The views of a scene show one set of named points, each view turned or mirrored, shifted and resized as a whole, with a little noise and some points left out.
In the rows, 128 means zero.

Scene 1
View 1
Z379: [127 111 118 155 165  92 118 131 160 139 132 110 117 143 170 145 137 183
 155  91 134]
Z905: [123 142  94 172 219  81  95 158 176 103 169 160 135 134 231 136 200 177
 120  77 104]
Z72: [156 101 123 170 161 101 144 142 140 120 137 108 121 142 183 147 142 209
 142  99 130]
Z648: [130 135  83 163 179 125 106 136 155 120 149 114 138 138 199 120 162 170
 170  99 105]
Z531: [100 104 127 135 147  89 115 112 168 167 127 102 104 148 142 140 115 162
 168  90 159]
Z802: [137  92  88 163 140 176 170 126 122 115 174 127 147 157 210  87 155 168
 146 125 134]
Z534: [122 142  91 156 182  94  83 133 173 138 126 100 122 133 173 140 148 169
 184  88 106]
Z37: [108 106 103 151 162 124 133 126 154 133 165 136 129 151 197 111 153 160
 141 101 142]
Z875: [115 127  67 151 147 164 113 114 151 139 142  96 139 145 177  93 141 142
 204 117 113]
Z821: [164 163  60 184 196 125  83 149 154 105 126  86 146 121 200 133 167 189
 205 103  60]
Z779: [143 121  31 173 145 237 150 122 113 100 178 112 175 151 229  50 169 143
 198 146  92]
Z451: [153 130  95 168 170 110 104 137 152 126 119  83 128 133 172 140 137 191
 189 101 100]
View 2
Z72: [111 186 133  90 155 150 125 109  85 112 176 110 149  57 142 113 117 122
 149 145 118]
Z451: [ 88 169 136  97 158 143  96 113 118  89 166 113 155  92 133 110 136 153
 143 147 130]
Z648: [ 97 138 116  90 150 150 102 103 104  92 152 122 130  95 136 109 127 152
 130 126 129]
Z875: [ 85 147 108 115 137 142 102 134 116 103 158 129 105 130 151 120 121 154
 119 139 119]
Z905: [121 109 110  54 156 164 111  68  94  98 142 117 149  59 117  99 122 139
 131  90 135]
Z779: [ 85 125  85 122 129 145 108 120  48  70 146 141  37 131 173 125 117 180
 131 155 119]
Z531: [104 179 129 100 143 144 120 138 148 146 177 112 165  98 133 118 111 106
 118 123 114]
Z802: [110 153  98 104 135 150 131 117  53 109 164 129  80  87 165 122 104 133
 136 140 110]
Z821: [ 79 141 132  92 163 145  77  92 107  55 149 118 142 102 129 101 151 188
 145 145 143]
Z379: [107 169 131  89 151 149 115 115 119 119 170 112 162  78 131 112 120 123
 132 126 121]
Z37: [116 142 105  87 139 153 124 111  97 124 159 120 123  85 141 116 107 123
 123 114 116]
Z534: [ 93 147 130  90 155 148  93 108 139 100 156 114 162 101 122 107 134 149
 126 122 133]
View 3
Z37: [ 92 117 138 114 125 144 113 116 139 126 141 130 118 119 110 117 157 135
 151 157 146]
Z821: [125 122 117 143 128 116 153 150 159 119 146 108 173 131  95 128 133 142
 149 145 156]
Z905: [ 98 127 126 111 139 156 137 149 140 150 127  95 145 114 108 114 176 143
 160 142 173]
Z648: [105 119 129 125 126 133 134 130 148 122 144 119 143 126 104 121 145 140
 149 151 152]
Z534: [122 115 118 111 120 127 138 139 151 126 142 122 141 118 107 123 134 147
 126 148 158]
Z451: [128 115 118 129 124 113 127 138 154 122 142 130 145 119  98 133 135 133
 134 148 147]
Z72: [118 118 125 127 134 120  96 132 145 134 133 139 123 108  95 140 163 117
 149 149 139]
View 4
Z875: [ 87 133 153 110 145 138 147 124 147  98 151 111  94 176 117 140 136 114
 139 142 168]
Z802: [ 80 125 157 141 130 141 103  73 112 120 132 119 110 157  88 154 145 118
 153 184 138]
Z379: [ 74 126  76 118  98 136 158 117  95 100 174  92  87 131 144 177 131 149
 126 164 149]
Z648: [101 144 119 128  97 156 157  98 128 104 168 129  88 135 133 149 138 125
 149 142 147]
Z534: [ 98 143  89 109  96 148 185 129 128  89 186 112  77 136 155 155 128 138
 134 129 161]
Z821: [128 150  96 117  79 160 178 103 151  95 188 176  86 162 125 136 110 145
 176 103 153]
Z451: [ 93 129  78 112 100 136 169 121 121  95 181 132  90 162 128 162 112 158
 151 136 156]
Z531: [ 52 120  82 102 130 122 165 149  95  93 170  54  84 139 155 184 137 142
 100 173 163]
Z72: [ 67 115  68 133  93 131 133  91  77 112 165 112  99 138 115 186 125 164
 145 184 134]
Z905: [119 165 100 152  46 186 166  63 108 111 181 130  78  64 165 154 158 120
 150 146 124]
Z779: [108 139 216 141 149 153  99  66 163 122 122 162 117 193  61 116 145  90
 179 149 145]
Z37: [ 74 134 129 135 111 148 136  93 104 113 154  88  93 115 134 165 156 117
 129 179 140]
View 5
Z379: [135 166  97 136  99  96  98 100 136 107 128 120  93 147 112 147 131 155
 134 138 121]
Z821: [176 162 125 110  88 155  73 130  95  74 167 149  65 110 176 113  99 144
 143 131 125]
Z875: [145 156  97  89  91 138 112 146 130 138 161 180 125 130 141 132 150 127
 141 127 113]
Z802: [121 172  77  83  72 119 112 129 101 129 103 142 149 172 138  99 149  83
 129 113 103]
Z779: [143 164  86  44  62 173 113 171  81 135 143 191 156 144 185  78 148  57
 139 101  98]
Z531: [127 158  93 137 112  84 112 104 167 136 137 138 108 148  87 171 152 172
 135 145 124]
Z451: [156 165 118 122 107 120  83 122 111 101 142 145  90 131 132 132 108 163
 141 136 126]
Z648: [148 166 100 114  81 128  94 115 116  89 144 132  87 135 153 125 127 129
 138 130 117]
Z37: [122 167  72 112  73 107 117 105 140 110 125 120 113 157 132 134 159 110
 133 128 111]
Z534: [155 161 106 128  94 122  95 111 144  93 165 136  71 121 139 150 130 160
 142 141 124]
View 6
Z802: [ 90 126 140 142 122 118 145 110 131 112 144 108 127 169 131 120 119 126
 158 126 124]
Z905: [112 161 100 144  98 195 123 126 142  71 158 115 123 150 106 108 173 150
 150 170 130]
Z821: [101 119  85  84 107 166 110 145 158 109 148 107 117 123 138 143 173 147
 125 142 126]
Z534: [ 99 129 116 122 130 172 115 146 124 114 150 124 117 126 123 127 179 136
 119 156 132]
Z779: [ 80 100 121  92 106  72 137 114 169 112 144  94 152 173 127 147 120 136
 178 106 112]
Z72: [104 136 130 149 128 174 139 122 114 119 144 118  94 143 154 112 132 125
 119 142 134]
Z875: [ 83 107 134 112 138 118 121 141 129 128 147 119 140 141 116 140 163 128
 136 133 125]
Z451: [ 96 121 114 112 130 168 120 143 128 124 145 119 106 125 144 131 162 132
 111 143 131]
Z531: [ 91 126 155 154 162 163 124 145  85 135 147 138 115 128 121 118 171 117
 107 156 139]
Z379: [ 99 132 133 145 138 175 126 136 108 119 148 126 107 133 130 116 161 127
 116 154 136]

In a view up to two points have been moved. Name them for each view, in the order of its rows, or write -.
view 1 => Z72
view 2 => Z905
view 3 => -
view 4 => Z802
view 5 => Z648
view 6 => Z534, Z779

Scene 2
View 1
Z670: [143 129 181 205 109 123 171 120 136 127 112 115  44 136 139  89  92  94
  92 106 113]
Z981: [150 137 155 140 125 127 182 110 101 139 114 128  90 140 107 126 115 124
 110 123 106]
Z164: [126 146 186 197  85 122 168 101 123 155  77 119  46 114 120 105  99  90
  77 102 117]
Z817: [126 140 169 169 110 119 187  99  99 161  89 137  82 115  99 122 117 104
  82 127 115]
Z912: [157 139 133 186 103 151 141 113 125 119  97 131  70 112 126 120  64  84
  78  84 119]
Z36: [147 162 159 146  74 142 139  96 118 151  66 110  59 119 113 132  90 110
  98  77 110]
Z735: [168 117 136 177 142 139 172 131 121 102 143 133  84 143 132 107  85 103
 102 115 110]
Z838: [164 143 165 139 105 136 156 117 128 122 111 100  58 158 131 114  99 129
 129  92  98]
Z639: [178 133 132 124 130 145 160 123 114 108 134 119  90 157 124 127  94 132
 130 102  99]
Z590: [142 130 153 179 121 127 181 111 107 137 109 140  83 120 111 117 101  98
  84 123 116]
Z509: [149 133 142 141 133 128 188 108  91 142 115 144 107 129  96 133 115 118
  99 133 110]
Z456: [183 132 120 135 129 155 149 125 116 101 131 124  91 148 126 129  79 120
 119  93 104]
View 2
Z670: [128 133 120 144 143 113 126 145 109 152 125  97 117 125  99 129 130 155
 118 109 126]
Z912: [146 130 126 134 149 109 116 130  93 136 125 109 109 118 116 130 133 138
 118 125 116]
Z164: [133 128 125 144 144  97 132 146 112 146 132 103 113 130 113 109 132 162
 112 123 114]
Z817: [126 134 137 141 141 118 141 149 111 138 135 101 124 132 127 105 132 153
 132 127 115]
Z838: [114 125 122 127 144 106 132 141 107 147 112 100 117 141 120 137 116 127
 120 104 123]
Z590: [130 136 133 139 143 126 132 143 104 138 131 100 122 125 119 120 133 148
 133 122 120]
Z735: [129 138 126 134 144 136 121 136  98 143 121  98 122 120 108 145 130 134
 135 109 130]
Z36: [130 120 128 128 148  89 131 138 104 136 122 110 108 138 133 115 122 135
 112 125 109]
Z639: [116 131 129 122 144 128 129 135  99 138 112 101 122 135 126 146 117 114
 135 107 126]
Z509: [120 137 140 132 141 136 140 143 104 133 129 100 129 133 133 121 128 134
 145 123 119]
View 3
Z639: [121 169 157 129 125 143 125 131 165 148 117  97 176  89 167 114 117 140
  94 103 117]
Z670: [127 182 177 124 132 134 121 160 131 167 102 129 111 105 126 149 145 107
  73 141 139]
Z456: [117 180 152 129 138 133 131 124 159 151 123 104 172  93 169 124 117 147
  99 103 115]
Z36: [131 159 149 146 162  95 100 170 101 163 122 103 160 112 131 107 147 130
  94 125 142]
Z590: [103 172 157 135 121 119 117 158 142 140 118  97 115 108 115 136 139 130
  82 123 111]
Z912: [114 194 151 135 165 100 127 144 119 161 129 120 129 112 137 149 138 142
  96 123 124]
Z735: [109 190 164 122 121 142 137 129 165 148 115 113 130  96 148 148 123 134
  87 116 111]
Z981: [111 155 158 137 108 133 110 156 154 137 114  84 147 100 130 111 131 130
  83 113 114]
Z164: [123 167 164 139 143 106 105 181 106 161 110 115 110 116 103 133 158 112
  77 142 141]
View 4
Z590: [144 123  89 132 145 125 130  88 122  94 145  88 107 144 135 140 125 107
  93 137 136]
Z981: [141 110  76 149 147 130 137  99  98  93 137 105  92 128 150 148 131 108
 106 124 162]
Z509: [154 110  83 152 156 129 122  92  97  90 128  96  92 134 129 154 143 108
 105 128 163]
Z639: [131  99  90 122 151 121 144 111  87 109 124 139  94 116 169 128 129 104
  95  96 172]
Z36: [138 138  52  92 155 126 181 116 117 100 174  91  74 144 144 115 110  95
 120  99 149]
Z670: [115 127  92 121 118 125 152  93 140 105 169  98 125 141 174 124  96 111
  85 138 115]
Z164: [131 146  66 115 131 129 165  94 145  94 185  69 102 155 147 127  98 105
 105 138 117]
Z456: [132 101 101 106 159 114 139 111  89 115 119 143 100 119 160 120 131 101
  86  91 168]
Z817: [147 131  67 149 141 133 140  87 123  84 161  69  95 148 131 151 121 109
 111 145 137]
Z735: [128 104 117 123 141 116 122  93 111 111 125 127 126 127 159 130 123 109
  71 122 141]
Z838: [116 110  72 123 134 128 166 116 103 106 151 127  92 121 187 125 108 106
 106 102 158]

In a view up to two points have been moved. Name them for each view, in the order of its rows, or write -.
view 1 => -
view 2 => Z670
view 3 => -
view 4 => Z639, Z817
